Points on a hilly landscape, in no order, each with its height.
From any point a ball rolls to the lowest of the 2 points nearest to it. It stops when none of these is lower. Distance is the straight distance between rows; heights are no part of it.
bos height 23.2: [125 128 127  81 117 142 124 114 120 126 122 144 167 119 168 161 107 139
  93 114  53 123 177 178 134 128 178 171 125 115 135 150 176 153 119  87
 160 127 141 167 107  95 127 121 160 122 104 118 155 120 137 106 138 113
 146 135 138 100 138  83  80  70 125 126 125 155 132 125]
pako height 65.1: [ 88 131 158 213  90 165 106 146 116 107  84 110 165 103 129 150 155 106
 164 129 165 186 129  94 133 107  59  81 134 129 126  86  61 110 152 141
 179 114 136  89  83 150 138 124 116  88 132 119  96 111 162 123 134 139
 162 173 144 149 110 161 175 178 210 134 121 166 167 146]
zol height 29.8: [153  67 138 128 100 153 116 119 141 141  64 119 132  72 138 107 122 148
 151 121 123 139 163 138 138 131 106 139 121 115 151  63  94 124 131 156
 146 112 100 154 101 160 136 153 138 168 123 101 124 154 177 187 158 103
 146 168 105 128 139 110 155 171 168  44 105 147 172 143]
tepa height 35.8: [140 154 132 147 180 100 153 104 144 110 166 132 113 151 142 101 109 119
 150 142 161  73  56 107 107 171 111 152 111 114  97 108 149 122 129 159
  83 139 121 102 162 128 106 123  98 136 128 139 117 150 123 121 109 117
  98 108 119 126 109 146 128 115  77 161 127  91 111 109]
Meb height 7.4: [154 181 129 180 140 121 133 162 164 166 203 176 100 142  94 164 102 112
 140  94 169 143 149 152 182  69 211 100 133 125 122 164 150 120  89 103
 138 144 126 138 111 127 119 135 203 126 111 154 145  76 169  96 115 171
 117 104 193 113 134 117 145 143  89 136 180 112 122 133]
kekap height 12.7: [167 124  82 204  94 142 142 137 122 133 155 148 131 117 224 153 144 133
 129 114 159 130  70 132  84 161 110 175 106 109 123 123 131 102 152 102
 126 163 124 154 176 130 149 141 132  90 138 141 129 111 222 105 100 127
  91 181 146  98 121 162 131 165 134  87 180 148 192 104]
tafe height 23.6: [129 137 159 136 154 172 148 102 143 164 146 109 143 174 173 145 116 110
  76 152 134  69  50  72  84 187 114 151 128 144 154 193 138 157 120 156
  72  88 115  86 131 117 125  98 150  82 138  74 138 108  98  66 124 125
 131  97 132 122 159 126  86  80 126 132 149 148  69 123]
keda height 63.6: [132 118 121 127  80 114 104 113 161 113 126 133  92 139  77 101 138 170
 159 158 137 126 124 164 142  97 122  86 143 137 116 127  98 138 144 142
 114 126 146  40  93  95 121 122 122 128 134 120  77 135 122 120 133 141
 127  57 167 177 169 125 118 136 116 151  90  88  77 125]
gat height 31.3: [164  98 118  98 109 117 118 114 104  82 175 134 159 126 187 115 139 170
 138 133 105  79 106 165  83 166 125 165 110 128  75 106 175 133 156 121
 110 145 151 111 121  75 148 112  86  82 106 120  95 135 149  94  95 133
 142 111 144 130 124 118 106 103 116 147  99 118 127 119]
Tigot height 61.5: [108 124 134  55 158 129 106 115 138 100  87 113 110 144  93 113 169  82
 110 164 134 151 138  78 119 133  96 114 139 153 147 137 113 140 155 166
 131 126 120  89 153 139 135 131  82 154 138 124 117 165  25 150 120  99
 139 104  83 140 117 138 134 115 158 132 107 100 112 132]
Mumap height 44.5: [167  78 141  98 176 131 120  87 120  75 114  71 165 113 160  80 105  82
 163 147 101  87  91 133 100 177  74 170  92 135  86  58 129 144 162 168
 118 137  87 141 167 147 138 129  75 153 107 100  97 178 117 155  73  92
 136 146  72 114  76  79 119 121 133 125  79 103 162 144]
mose height 15.6: [132 115 165 171 170 133 156  71 143 177 130  88 119 145 167 110  49 150
 147 161 152  44  45  82 106 165 109 115 139 132 121 147 133 111 111 169
  35 108 138  66 125 135  99 105 146  89 133  88 123 101 162  93 138 159
 139 113 163 138 165 119  90  94  71 166 147 144  65 113]
fadip height 44.6: [151 169 139  96 121  64 110 128 114 105 189 162 149 157 128 126  87 143
 129 128  77 115 183 205 172 116 216  98 116 112  98  97 185  82  99  59
 172 165 167 148  83  75 125 142 155 112  72 166 165  92 182  93 118 162
 164 126 169 100  95 110  96 115  61 183 138 157 135 132]
musaz height 61.0: [ 77 139 142 137 109 135 126 178 146 142  94 101  88 130  57 151 180 102
 120 106 159 168 159 110 161  82 109  64 179 124 162 175  89 140 138 157
 174  80 131  96 103 111 161 116 155 127 155 111 135  97  63 112 128 113
 150 127 149 163 116 176 149 144 184 117 142 112 103 142]
faku height 50.1: [137  79 139 123  71 172 117 122 156 113  71 131 149  97 163 118 147 149
 114 127  95 144 134 151  89 155  93 150 138 123 128 131 110 159 153 134
 112 104 109  98 107 127 170 116 152 119 134  87 117 125 152 143 131 110
 154 153 111 144 158 124 128 133 200  70 104 148 137 150]
rep height 54.5: [109 149 116 146 163 149 126 100 107 114 144 123 189 113 183 181 128 115
  61 139 126 160 160 141 139 139 142 174 113 114 136 139 144 130 113 109
 170 149 102 186 158 133  97 125 142  91 117 101 155 102 149  74  90  87
 126 175 122 123 134 102  96 128 165 107 161 150 150 124]
ruvut height 62.1: [126 122 116 122  96  93 124 126 132 110 120 131  94 106  95 105 123 171
 173 138 140 137 161 172 169 106 119  90 131 132  79  79 111 125 111 124
 132 135 139  98 104 116 114 131 109 133 118 151  82 165 154 155 137 150
 124  85 147 171 145 120 151 148 109 146  63  88 118 122]
lorod height 41.6: [147 108 164 119 136 112 156 138 133 164 101 129 130 116 147 114  62 138
 177 134 167  92  40  82  95 157  94 139 161 154 151 178 109 142  97 130
  36  87 143  89 149 164 126 108 126 133 143 102 147 102  89 174 185 176
 160 123 145 118 195  97 126  83  82 139 134 190  76  83]
nub height 21.1: [124 136 120 193 154 148 150  91 104 137  80 114 137 112 189 147 120  94
 121 145 192 173 120  88 146 145 113 151 112 112 134 115  84  97 139 150
 173 139 107 186 156 172 105 140 141 103 107 108 144 127 178 144 108  85
 116 202 113  99 109 113 119 175 162 136 163 177 179 162]
tel height 16.5: [141 130 114 196 127 153 134 103 100 118 127 140 168 116 232 136 126  96
 146 134 176 136  67 100 108 156  87 183  96 121 142 109  98 100 163 154
 159 145 130 160 160 140 129 131 114  73 113 113 138 111 213 124  88 111
 104 215 121 105  99 133 131 190 154 125 157 185 192 121]
tife height 11.3: [135 177 154 157 167 119 149 136 139 168 155 161 109 137 111 148  74  98
 135 116 173 120 132 120 177 103 187 115 140 120 127 157 149 128  98 147
 137 133 138 139 106 115 105 122 175 123 124 138 141 110 116 106 129 136
 121 117 181  98 144 124 125 121 102 167 150 122 106 123]
Valu height 30.3: [140 149 103 178 180 139 154 108 180 124 124  77 111 180 160 118 139 135
  68 169 134  97  88  83  93 196  97 125  95 113  98 139 130 120 133 125
 126 141  65 147 184 151 105 127 176 155 164 119 119 141 131  77 116  84
  95  97  89 134  95 149  97 113  88 111 173  97 124 137]
Bubak height 18.6: [138 103 141 189 116 127 128  96 172 145 154  93 109 166 116 109 100 170
 160 152 130  46  59 114 109 131 100 107 138 134 112 134 126 118 127 139
  15 136 148  49 117 134 119 107 118 104 149 102  85  91 190  94 138 151
 122  69 155 143 165 123 103 104  67 152 130  99  55 117]
zum height 14.7: [105 151 115 172 144 120 135 134 148 144 131 115 107 110 101 131 158 144
 118 138 151 197 194 148 182  92 130  86 142 116 113 110 131 115 119 115
 187 134 102 148 129 133 120 129 157 128 126 159 131 125 167 116 120 144
 129 139 140 165 114 154 164 149 151 122 141  85 132 148]
Fomoz height 11.0: [133 162 112 180 145 122 148 138 178 179 142 141  87 112 112 151 129 134
 119 108 156 181 197 172 182  76 174  84 145 115 107 144 144 127  79  92
 186 135 104 156 124 137 128 136 207 137 102 153 158  86 177 104 121 163
 132 131 164 144 121 117 143 145 103 113 175  97 136 146]
bome height 33.3: [159  88 139 159  82 186 132 124 163 143  33 128 120 110 161 114 143 128
 117 112 114 145 106  90  90 162  92 152 123 117 156 126  63 138 149 148
 142 124  98 147 136 176 143 149 160 171 151  96 125 126 168 184 138 109
 142 189  87 106 149 134 138 164 160  46 152 181 168 143]
gop height 52.2: [121 119 109 129 125 161 115 111 144 113 121 122 160 117 180 131 166 156
  86 139 100 153 151 148 116 155 121 158 120 116 116 134 150 150 145 125
 156 130 107 132 143 113 142 115 154 114 137  97 129 120 152  84 107 108
 130 140 117 134 141 117 113 114 177  91 121 118 139 145]
Vite height 41.4: [128 126 137 114 201 113 122  88 100  62 140  96 146 124 152  90 124  89
 141 146 132 118 118 136 136 158 104 158  89 117  98  44 156 118 161 161
 119 149  85 156 178 152 109 135  72 127 111 136 113 149 115 150  68  74
 103 144  79 131  64 108 129 145 141 151 103  91 168 119]
Doni height 15.1: [141 160  66 116 123  88  88 161 141 123 223 179 124 156  99 114 172 145
 108 126 133 153 121 158 114 103 165 149 116 122 149 168 168 122 170 107
 117 161 145 124 150 113 115 151 124 134 141 159 133 107  93  88 119 134
  47  82 145 110 124 152 140 132  87 118 155  87 131 116]
Zapog height 56.5: [103 168 124 147 178 139 138 117  98 157 138 145 179 116 168 220  79  74
  65 134 147 147 142 132 166 118 158 166 113 131 153 175 142 139  84 107
 164 127 145 207 144 121  94 115 148  85 106 112 179 100  96  80 116  91
 128 158 125 103 140  89  69 133 151 141 171 170 139 106]
suzur height 18.8: [104 167 111 227 145 129 139 148 136 120 127 105  88 140 127 126 162 120
 141 159 179 196 157 105 166 110  97  71 139 114 105  86  99  81 129 128
 178 128  73 127 143 170 115 142 150 111 123 182 102 141 195 125  94 136
 129 149 130 161  91 166 171 172 154 144 161 118 182 149]
sare height 62.3: [ 87 105 179 111  99 104 126 163 106 108  83 106 139 106  75 141 153 121
 163 110 145 162 144 137 161  81  93  60 175 137 121 140  98 132 141 153
 162  92 145  82  74 100 163 108 131  97 127 118 119 108  71 131 150 119
 183 128 161 182 112 158 138 153 193 137  96 142  89 140]
kazo height 46.9: [119 129 130 135 128 137 161 160 105 146  63 133 105 100 112 144 118  96
 154  74 162 143  92  45 131 131 106 125 145 130 153 151  65 130 105 151
 119 117 144 147 155 198 131 137 132 159 157 126 136 133  95 200 148 148
 130 178 119 111 165 132 163 144 136 112 147 162 166 125]
nebad height 27.1: [134 163 135 162 172 171 145 109 158 154 130  92 137 170 159 161 130 113
  30 170 133  87  91  82 101 189 106 151 101 130 135 178 129 147 108 137
 110 110  87 122 154 136 114 122 165 133 159  86 139 135  90  58 124  93
 100  85  88 118 133 135  74  99 115 118 170 135  97 124]
bifop height 43.4: [118 116 138 166 113 129 141 145 140 140 125 150 115 130 159 138  97 122
 172 110 175 106  10  49  72 135  86 141 145 161 163 173  82 133 118 123
  64 106 150  85 164 155 110 118 108 135 152 123 132 100 123 155 154 186
 141 154 143 129 176 137 158 121 108 150 131 185 120  95]
vefur height 19.2: [139 111 150  89 120 129 183 138 125 162  35 133 123  77 118 150  84 127
 139  92 123 139 131 122 142 151 117 146 167 119 136 161 120 149  97 135
 128 109 136 140 115 154 153 122 177 163 129 100 155 140  84 190 169 103
 148 150 130 111 159  90 113  96 137  98 136 157 128 116]
pata height 25.9: [134 111 134 191 123 149 135 107 131 139  83 111 146  83 156 119 128 144
 135 130 149 182 161 134 144 125 105 131 127 107 121  73  89 114 130 140
 183 132 100 163 115 163 123 147 162 124 113 109 127 130 207 142 137 100
 141 187 127 128 131 113 142 179 185  93 135 149 173 162]
Kir height 50.7: [143  90 112  58 119 133 116 137 139  97  92 117  90 125  68  88 167 101
 155 116 101 133 123  87 109 125  79 123 119 147 134  89  90 145 141 145
  94 145 123 117 172 178 142 145  57 199 146 135 114 172  88 204 135 140
 126 126  71 141 114 133 169 149 109  86 101  93 155 143]
vel height 36.5: [115 160  85 114 154  54 107 143 111 111 190 138 117 142  73  78 163 150
 140 165 150 169 176 181 182  91 159  96 137 120  99  79 166  93 135 103
 136 158 130 138 128 113 125 144 123 124 107 207 113 136 145 132 103 147
  92 100 138 161  95 148 157 156  94 154 127  63 131 131]
zazoz height 31.4: [128 177 110 140 172  90 111 108 161 100 189 134  96 175  96  74 147 118
 130 189 169 125 122 116 149 126 124 112 126 104 121 100 147 103 178 162
 118 133 118  78 153 107 105 136 120 119 118 152  90 147 109  77  87  91
  87  72 149 143 101 155 121 142  98 153 125  63 106 134]
gov height 51.7: [123  92 143  28 100 135 101 156  81  95  91 151 145 120 109 119 161  84
 129 105  73 165 152 119 110  98 148 125 135 147 166 172 125 167 144 126
 112 128 168 113 108 124 161 130  82 131 135 121 127 143  68 188 158 115
 180 145 102 124 114 123 152 138 188 107  98 148 134 133]
Nar height 15.4: [139 143 155 113 136 130 161 134 143 168 102 149 105 118 104 151  89 125
 125 112 132 116 122 114 138 137 145 131 156 127 139 166 133 148 100 133
 118 113 135 122  95 135 119 114 178 166 144 108 151 132  75 142 154 134
 117  96 150 110 169 108 122  78 101 142 136 123  88 115]
tuzu height 35.7: [163 102 115 212  64 168 150 115 159 154  41 107  98 117 176 123 113 137
 158 108 140 124  61  73  68 164  67 156 128 138 127 121  54 114 142 128
 123 134 120 159 158 191 136 141 154 156 130 112 111 122 191 182 135 131
 121 187 102  99 149 138 129 163  94  97 161 191 157 142]
nuli height 41.8: [148 172 124 107 152  58 111 117 113  92 201 168 165 137 147 105 105 170
 124 149 115 115 172 207 148 145 179 119 117  94  73  72 205  69 110  88
 137 171 143 141 120 100 119 141 133  96  88 174 135 113 173 115  86 124
 131 124 164 121  95 117 121 133  75 157 128 115 154 130]
supi height 63.7: [ 65 135 167 165 124 118 114 144  98 100 112  98 150 121  85 138 166 107
 162 145 173 167 151  89 152  99  81  65 144 137 118  93  81 118 140 145
 177 115 133  93  99 116 141 117  86  79 116 139 107 130 108 123 131 139
 159 146 151 167 105 179 163 158 208 160 111 125 126 151]
nesuk height 27.4: [104 178 133 114 209 108 121  87 134 102 177 119 131 169 131 113 105 103
  80 195 154  93 149 112 148 162 143 134 113 110 122 110 171 108 139 157
 124 131 100 126 149 118  94 131 134 139 133 127 127 163  78  74  74  73
  85  78 113 124  86 111  97 105  90 157 124  76 110 126]
Nebor height 48.9: [147  96 125  90 125 158 141 139 132 131  72 126 101 113  91 116 146 102
 126  93 108 136 133  70 111 143 104 150 129 133 158 116  83 142 111 135
 108 142 114 165 160 199 133 147 110 211 168 122 138 153 115 204 148 130
 112 148  69 115 137 126 158 134 127  64 134 132 163 128]
Tavo height 64.7: [108 121 112 120  87 166 128 142 194 111  70 116  74 145  89 116 196 126
 108 136 125 165 102  83  89 147  65  94 153 140 158 171  72 138 152 141
 129 109 109  67 156 168 136 116 140 174 168 125 124 138  83 142 126 126
 145 121  99 169 147 169 140 146 144  91 138 126 122 156]
zopu height 59.6: [ 83 158 142 159 135 157 130 201 131 164 108 140 108 129  95 199 152  69
  90  78 162 162 140  89 151  90 146 100 152 140 178 208  94 158 117 139
 168  93 130 146 120 129 149 117 162 129 171 121 155  96  60 117 145 128
 125 127 135 109 130 158 133 128 190 119 166 146 123 108]
Modun height 54.6: [ 95  75 155  78  90 150 106 129 106 131 135 127 180 104 113 124 144 166
 129 111  32 182 194 224 141  85 164 124 158 142 166 128 146 157 136  78
 196  99 128 188  72  92 137 125 130 110 109 112 176 102 156 112 171 107
 195 182 122 117 101  99  98 129 180  91  96 172 140 138]
bug height 55.5: [140 120  90 102  75 132 132 157 153 152 134 170  93 124  92 147 135 160
 132  84  70 119 154 170 105 115 174 152 136 130 149 157 145 147 116  83
 113 121 142 145 115 118 129 133 143 181 121 141 153 129 114 139 165 174
 102  83 133 129 162 124 130  77  95 106 108 128 110 127]
sigum height 21.6: [137 114 139  95 153 143 156 101 130 167  41 106 119  69 120 142  93 107
 104 117 133 157 172 108 161 149 126 148 142 109 147 119 116 136  97 144
 151 129 106 196 134 176 125 148 163 172 147 108 147 158 117 179 161  74
 120 155  86 105 139  82 121 126 135  90 146 136 161 132]
visoz height 64.5: [130 126 174 136  95  97 107 127 123 114 152 128 109 150  66 118 103 138
 184 133 139 135 136 169 197  66 172  56 150 137 105 128 104 125 133 145
 142 124 170  72  62  73 122 121 129  92 131 131 101 114 115 108 123 135
 156  83 188 146 140 131 112 143 124 203  90 126  60 122]
memut height 33.0: [155 135 119 173 170 122 166  85 152 113 130  82 115 169 180 110 128 114
 134 143 152  76  31  82  85 203  70 151  96 119  96 110 126 122 134 146
 106 135  88 138 195 148 123 113 125 137 139 139 124 148 139 100 105  93
 101 142  94 124  83 152 122 118  98 138 157 115 145 121]
Vas height 14.9: [152 145 130 201 128 127 141 121 151 158 213 153  93 167  98 114  73 144
 159 131 145  66  62 124 119 118 148 132 120 125 131 151 133  91 115 127
  27 157 143  80 130 148  91 110 143 122 140 123 114  95 195 104 124 171
  89  84 181 122 162 131 114 128  55 160 149 104  74 125]
nesef height 39.6: [159 120 136 148 124 126 178 125 147 167  66 105 100 110 148 131  86 145
 147 123 163  94  67  76  79 170  91 151 155 135 124 147  94 138  93 129
  78 117 123 130 158 190 123 118 156 159 137  96 153 121 119 173 181 137
 131 135 120 113 180 109 118  93  80 129 151 176 101 118]
Ral height 39.1: [134 138 106 118 143  76 109 120  99  87 179 146 157 110 142  95 142 154
 145 142 119 153 171 179 141 125 148 140 121 110  91  61 178 103 143 110
 138 160 130 156 136 116 127 136  86 111 104 161 117 143 161 128 110 115
 114 131 125 137  95 136 143 142 129 134 101  96 156 122]
poti height 38.0: [165  94 141  66 116 156 148 114 158 156 118  85 137 167 121 112 115 181
  79 146  63  61 141 156  74 148 121 130 112 118 117 137 189 163 128 111
  87 111 118  76  94 100 160 103 166 140 108 102 139 121 127 110 130 136
 113  83 126 128 141  91  92  34  75 129 125 112  65 157]
vuno height 52.4: [174  97 127  67 105 104 136 137 125 115 111 128 113 108  92  95 135 110
 167 113  91  98 102 109  81 138 108 151 141 150 108 113 119 150 110 121
  79 136 137 110 148 154 147 145  45 185 127 132 115 179  79 219 144 146
 149 109  92 116 130 127 156 115  93 125  77 120 116 121]
vun height 27.6: [136 114 111  70 119 141 125 104  78 103 173 118 177 144 199 151 119 169
  96 135  48  83 143 175  91 157 145 154 104 112  93 126 182 135 132 125
 149 133 146 149  91  82 132  98 134  80  88 110 121 102 162  76  80 132
 165 134 155 108 141  71  68  75 108 145 111 147 137 143]
bulat height 9.2: [150 123  62 165  94 119 120 149 138 129 171 166 133 118 157 144 168 151
 118  92 121 143 133 157  94 131 149 175 109 105 133 124 165 114 153  82
 126 159 126 174 188 135 143 155 118 140 157 150 136 111 184 116 125 129
  84 148 128  93 136 159 148 144 131  46 151 129 184 100]
sidiv height 62.9: [112 141 163 125 134  89 125 136  89 112 134 142 136 116 123 126 105 122
 170 119 156 133 122 120 162 107 154 101 142 139 106 121 122 128 122 148
 140 115 154 108  96 102 116 119  91  96 124 152 113 140 101 147 132 138
 167 132 155 139 132 132 137 133 143 197  89 128  93 116]
bab height 20.0: [144 109 145 141 158 144 168  86 130 155 122  95 143 131 212 133 100 137
 118 141 153  56  42  75  74 185  90 155 119 138 106 142 137 142 110 157
  77 113 121 105 143 117 117 103 134  80 115  90 134 123 139  89 125 129
 132 138 135 130 146 111 100  86  99 149 142 145 107 123]
som height 25.8: [113 139 114 124 170 159 132  96 144 138  84 103 140 100 131 155 118 110
  50 143 124 168 190 121 167 148 138 143 120 119 144 139 133 139 109 117
 163 129  89 185 158 152 111 143 173 162 170 104 153 142 103 122 129  78
 111 135  69 136 121  99  99 117 151 106 146 118 150 123]
devat height 62.7: [ 92 179 110 172 151 114 135 162  96 124 178 178 112 133 132 139 129  87
 164  98 200 126  50  72 140 110 143 132 122 129 153 148 109  98 113 151
 105 111 146 115 150 131 101 133  86 101 134 178 127 120 133 151 113 179
 106 157 141 120 133 167 171 165 135 185 144 136 158  96]
sema height 51.0: [164  85  94  86  66 117 121 107 137 117 136 133 118 127 134  99 114 212
 140 152  48  70 176 213  99 134 157 133 102 118  83  74 187 105 138 102
 116 126 148 105 119  75 161 121 118 136  93 133 101 159 160 107 136 164
 144  77 140 129 129 118  88  90  77 118  80 126 119 122]
bovit height 45.1: [ 81 163 126 182 114 164 145 176 132 148 106 147  91 133 141 154 120  85
 148  91 180 133  42  20 105 128  97 107 143 149 179 190  65 109 121 150
 120  93 141 106 158 169 109 135 129 128 167 137 126 112  99 144 136 170
 143 175 141 113 157 160 158 140 137 147 165 177 164 107]
zem height 47.4: [164  67 139  77 113 142 112 103 134  92 105 101 149  98 152  87 134 126
 146 151  84 109 133 144  86 161  76 152 112 135  91  88 142 153 158 136
 108 129 107 114 133 121 157 128 100 146 113 102  92 180 125 152 116 108
 157 116  90 128 120 109 123 117 144  96  74 107 137 157]
dozuv height 47.8: [163 140 113  73  88 103 122 113 137 130 149 152 119 161 134 127  68 190
 131 130  50  66 189 195 128 126 198 117  99  97 107 101 200  96 124  79
 145 148 156 117  95  75 133 142 169 157  88 155 140 132 163 100 127 179
 135  93 152 104 123 107  95  84  43 148 116 136 125 132]
Muk height 11.2: [149 150 123 198 111 122 129 142 157 151 201 179  84 160  81 146  78 146
 175  96 153  95 113 158 163  78 196 103 138 124 135 156 129 108 101 103
  79 156 149  89 105 128 101 136 165 134 127 140 119  96 191 113 110 185
 101  85 204 126 176 108 127 141  65 150 140 109 101 124]
fasib height 65.9: [ 96  96 104  91  71 167 101 160 151 109  67 129 117 110  81 115 207 122
 130 116 121 190 146 122 118 109  82  92 127 134 162 138  83 149 161 146
 130 111 144  85 130 135 156 128 120 145 158 125 110 130 116 166 144 133
 152 150 118 173 139 156 179 180 186  75 120 130 152 156]
fiz height 58.2: [ 82 108 168  88 157 125 108 140  39 118 110 111 170 103  87 129 139  93
 127 111 113 163 172 109 163  83 151 118 137 151 155 120 112 140 127 130
 153 150 135 187 106 123 132 135  79 114 130 135 135 122  91 159 158 117
 148 187  98 136  81 145 161 136 189 140 131 126 131 135]
pudat height 15.0: [108 180 116 133 154 136 102 139 125 121 176 159 137 158 135 166 156  95
  87 134 148 141 121 109 140 119 154 150 116 146 164 182 141 131 149 135
 137 135 132 119 141 111 115 129 108 117 144 137 134 122  76  86 123 107
  97 107 130 108 122 150 125 119 160 149 132 115 108 111]
gopaf height 52.3: [139  69 141  97  65 162 102 132 118 114 108 151 169  85 156 126 132 165
 149 117  64 138 176 199 107 118 154 152 136 123 144 105 134 147 138 109
 144 103 125 150  77 103 161 124 128 112 100  98 127 133 170 144 155 123
 179 151 135 116 147 101 110 125 195  80  81 175 148 142]
minaz height 19.5: [126 143 146 101 125 129 130 160 135 163 107 153 131 112 127 163 107 110
 105  79  99 158 175 163 170  83 190 131 143 126 139 164 146 159 105 100
 172 123 150 186  97  94 131 124 167 139 130 144 170  95 101 124 159 130
 123 126 147 103 132 115 114 101 133 136 139 142 122 123]
zemu height 49.8: [151  76 128  49 100 132  92 125  97 107 117 133 143  95 129  88 147 129
 143 128  67 136 162 148 106 118 136 146 121 144 140 100 136 144 153 126
 124 134 138 134 113 119 147 144  69 152 126 121 114 176 115 185 151 109
 167 141  85 117 106 117 142 137 159 102  69 125 143 136]
Ruv height 57.3: [138 128 101 103  73 117 114 131 162 134 139 151 103 137  99 129 133 174
 155 112  82 153 192 220 153  90 189 104 128 134 129 138 148 137 137  95
 158 116 161 120  87  67 142 129 152 138 112 151 149 115 143 113 149 171
 125  88 166 147 141 125 132 121 101 143  93 113 107 138]
Peg height 41.5: [153 117 145  69 162 150 166  99 113 154 118  89 159 143 167 136  97 150
  61 148  80  55 124 112  88 172 116 165 113 116  98 140 174 158 100 127
 105 121 116 114 108 113 122 106 152 130 113  91 136 142 110 103 108 108
 131 104 120 112 139  74  77  40  91 144 137 127 100 144]
dez height 38.4: [127 160 117 106 198 104 127 100 102  82 178 136 151 135 175 130 118  99
 116 135 153  98  86 139 114 170 126 176  91 115 109 110 176 114 132 139
 105 158 121 147 182 127 101 132  88 111 135 157 138 140 108 127  75  83
  75 135 101 109  76 132 117 127 116 147 145 101 152  92]
Riv height 12.4: [123 151  44 145 104  94  99 161 153 137 207 176 123 134 120 126 184 160
 121  98 124 182 170 191 113 100 177 124 132 118 132 149 187 105 149  68
 150 148 133 149 168 134 143 153 145 135 144 159 146  97 156  94 121 170
  64 105 136 124 135 140 157 150  92  64 157  87 165 116]
meli height 58.3: [ 81 169 143 171 174 143 135 155 110 165 128 127 146 126 124 208 127  63
  64 105 170 170 161 100 171  92 151 119 132 143 157 172 119 137 103 114
 179 130 117 195 143 129 120 134 136 101 140 126 167  92  76  97 133 106
 123 152 118 108 111 144 116 146 192 127 174 147 133 101]
zaber height 59.8: [ 77 142 155  70 169 126  99 146  68 115 113 121 141 136  96 151 146  67
 107 128 138 139 161  85 156 113 145 115 143 162 157 152 123 139 127 153
 140 129 141 148 127 125 135 128  78 129 139 138 137 143  21 149 138 105
 134 132  85 124 101 141 142 123 182 162 122 122 115 114]
gatir height 18.9: [ 98 181 145 151 183 151 137 125 123 157 152 153 142 142 177 180  91  78
  88 148 169 100  83  79 141 154 136 156 122 146 165 188 122 134 108 153
 124 100 133 132 151 122 104 115 134 101 151 105 158 141  58  94 125 115
 109 119 129  96 151 129 103 121 151 147 145 159 115  92]
dubo height 56.4: [107  69 170  78 110 133 108 150  77 136 106 113 170  85  92 125 143 142
 143  98  82 176 186 170 165  80 140 109 147 140 162 103 115 150 126 109
 171 123 136 177  67 109 144 139 109 122 126 125 143 123 136 163 182 112
 180 183 119 138  97 127 150 149 192  87 110 147 145 150]
zunad height 34.0: [101 192 122 152 182  83 116 133 122 122 199 137  83 164  66  99 147  97
 138 158 190 137 151 112 192  95 157  89 143 112 130 107 136  95 132 157
 119 130 113 120 128 124 106 141 126 120 111 189 104 145 118 120  95 129
  94  87 140 146  97 160 151 150 112 171 139  66 110 134]
nenu height 63.2: [104 139 145 114 133 149 127 119 169 122  80 114 104 139 118 135 157 115
  95 145 132 148 128  97 118 157 108 118 152 125 143 173 113 144 137 160
 137  98 104  82 127 136 139 115 155 146 160  96 137 146  61 112 119  92
 134 105 114 145 140 141 118 104 165 111 122 116  93 137]
leta height 17.6: [129 158  92 120 110 114  96 170 122 125 209 190 112 166  84 134 175 115
 121 102 145 137  80 114 109  86 164 154 123 151 175 195 124 134 169 132
  99 140 151  96 127 102 118 126  92 133 136 145 118 107  78 100 137 145
  81  81 158 121 151 167 138 141 126 155 137 110 107 116]
busur height 67.2: [114  89 106 152  81 183  85 159 131 117 100 128 156 113  98 100 187 148
 152 128 129 183 164 141 138  94  81  96 103 125 156  69  82 126 152 132
 152 117 137 120 108 144 156 144 107 143 149 119 105 131 200 155 157 138
 135 162 103 161 118 150 195 207 189  60 103 133 181 146]
nug height 60.4: [104 109 151  91  92  67 117 149  77 127 134 110 110 112  58  96 132 160
 164 125 112 154 185 196 200  75 139  63 128 143  80  85 104 120 107  98
 168 131 147 139  74  89 128 126  95 110 110 171 104 148 140 144 165 158
 145 102 139 169 114 142 143 158 113 167  86 105 102 134]
lata height 59.9: [109 112 144 119 140 107 100 142  53  89 121 120 164 103  91 111 143 109
 170 116 126 152 153 114 154  95 130 110 107 138 129  66  96 124 139 144
 131 153 137 157 100 132 137 150  49 108 102 153 102 139 144 188 140 145
 137 180 109 139  95 155 183 173 185 144 114 122 150 136]
tezub height 54.1: [149 109  95  65 134 104 132 100 128 125 152 105 152 145 157  89 100 193
  91 152  59  70 170 177  91 153 127 144  93  94  81  83 225 112 135  98
 133 148 126 133 141  95 149 131 145 144  96 134 116 149 153  82  99 125
 120 102 120 112  98 100  89  74  60 106 113  88 139 141]
kufu height 37.6: [154  95 130 189  72 153 149 123 189 135  55  67  94 140 151 123 126 161
 152 122 131  93  49  88  61 164  44 119 163 147 103 127  66 125 112 114
  87 122 102 119 147 195 129 118 159 161 151 116 112 114 165 165 146 128
 144 141 101 146 156 137 134 118  99 109 158 155 115 130]
Zegop height 22.9: [ 94 187 138 129 219 138 135  82 111 128 181 135 153 150 171 167  76  75
  77 184 163  66 117 103 151 176 135 157 111 125 139 147 148 109 104 170
 118 109 119 151 147 127  80 115 123 111 131 112 163 156  62  80  80  88
  97 109 105 112 114  99  81 121 119 166 150 133 127 102]
kepe height 53.9: [172 100 121  89  79 113 146 155 148 147 115 140  89 115  80 115 128 144
 140 109  87  89 122 134  79 130 124 155 149 142 133 131 133 145  91  94
  73 124 139 121 135 149 123 116 107 197 125 125 144 149  97 183 170 152
 121  74 116 121 160 120 137  79  68 121  91 125  80 130]
dekat height 61.4: [ 99 151 142 158 143  92 139 137  78 110 125 136 132 106 130 130 118 108
 183 100 181 127 101  99 155 101 133 123 127 124 113  93  98 116 105 151
 124 122 147 131 126 135 121 134  81  99 111 176 103 136 145 187 118 168
 131 171 138 131 126 151 182 166 147 183 116 146 148 105]
gev height 34.5: [180  84 126  71 122 130 133 105 121 123 165  97 149 183 139  93 136 180
 108 151  81  47  99 145  65 154 117 138  99 134 101 130 192 147 157 126
  82 138 145  70 109  72 150 113 109  89  97 113  97 126 128  75 105 129
 137  79 139 126 122 105  78  64  74 152 115 104  78 142]
gik height 58.8: [123 108 107 103  63  82 103 149 108 127 166 130 113 142  62  99 160 177
 158 120  86 178 199 244 181  66 178  85 134 155 114 113 127 122 139  72
 175 132 171 142  75  63 148 136  99 108 102 166 135 122 157 106 169 183
 146  92 159 164 122 142 138 164 105 158  96 128 123 126]

Call two points neighbours if one is among the 2 nearest of the other. Go from one point of each pair to the other, from neighbour to neighbour, staying as low as possible. Name the highest point that can't be avoided.
faku / Meb => rep
Meb / mose => Bubak
bulat / pudat => leta

For each start below, name the point where the ball stops.
supi => faku
tepa => mose
bug => bulat
sema => pudat
tezub => pudat
lorod => bulat
busur => bulat
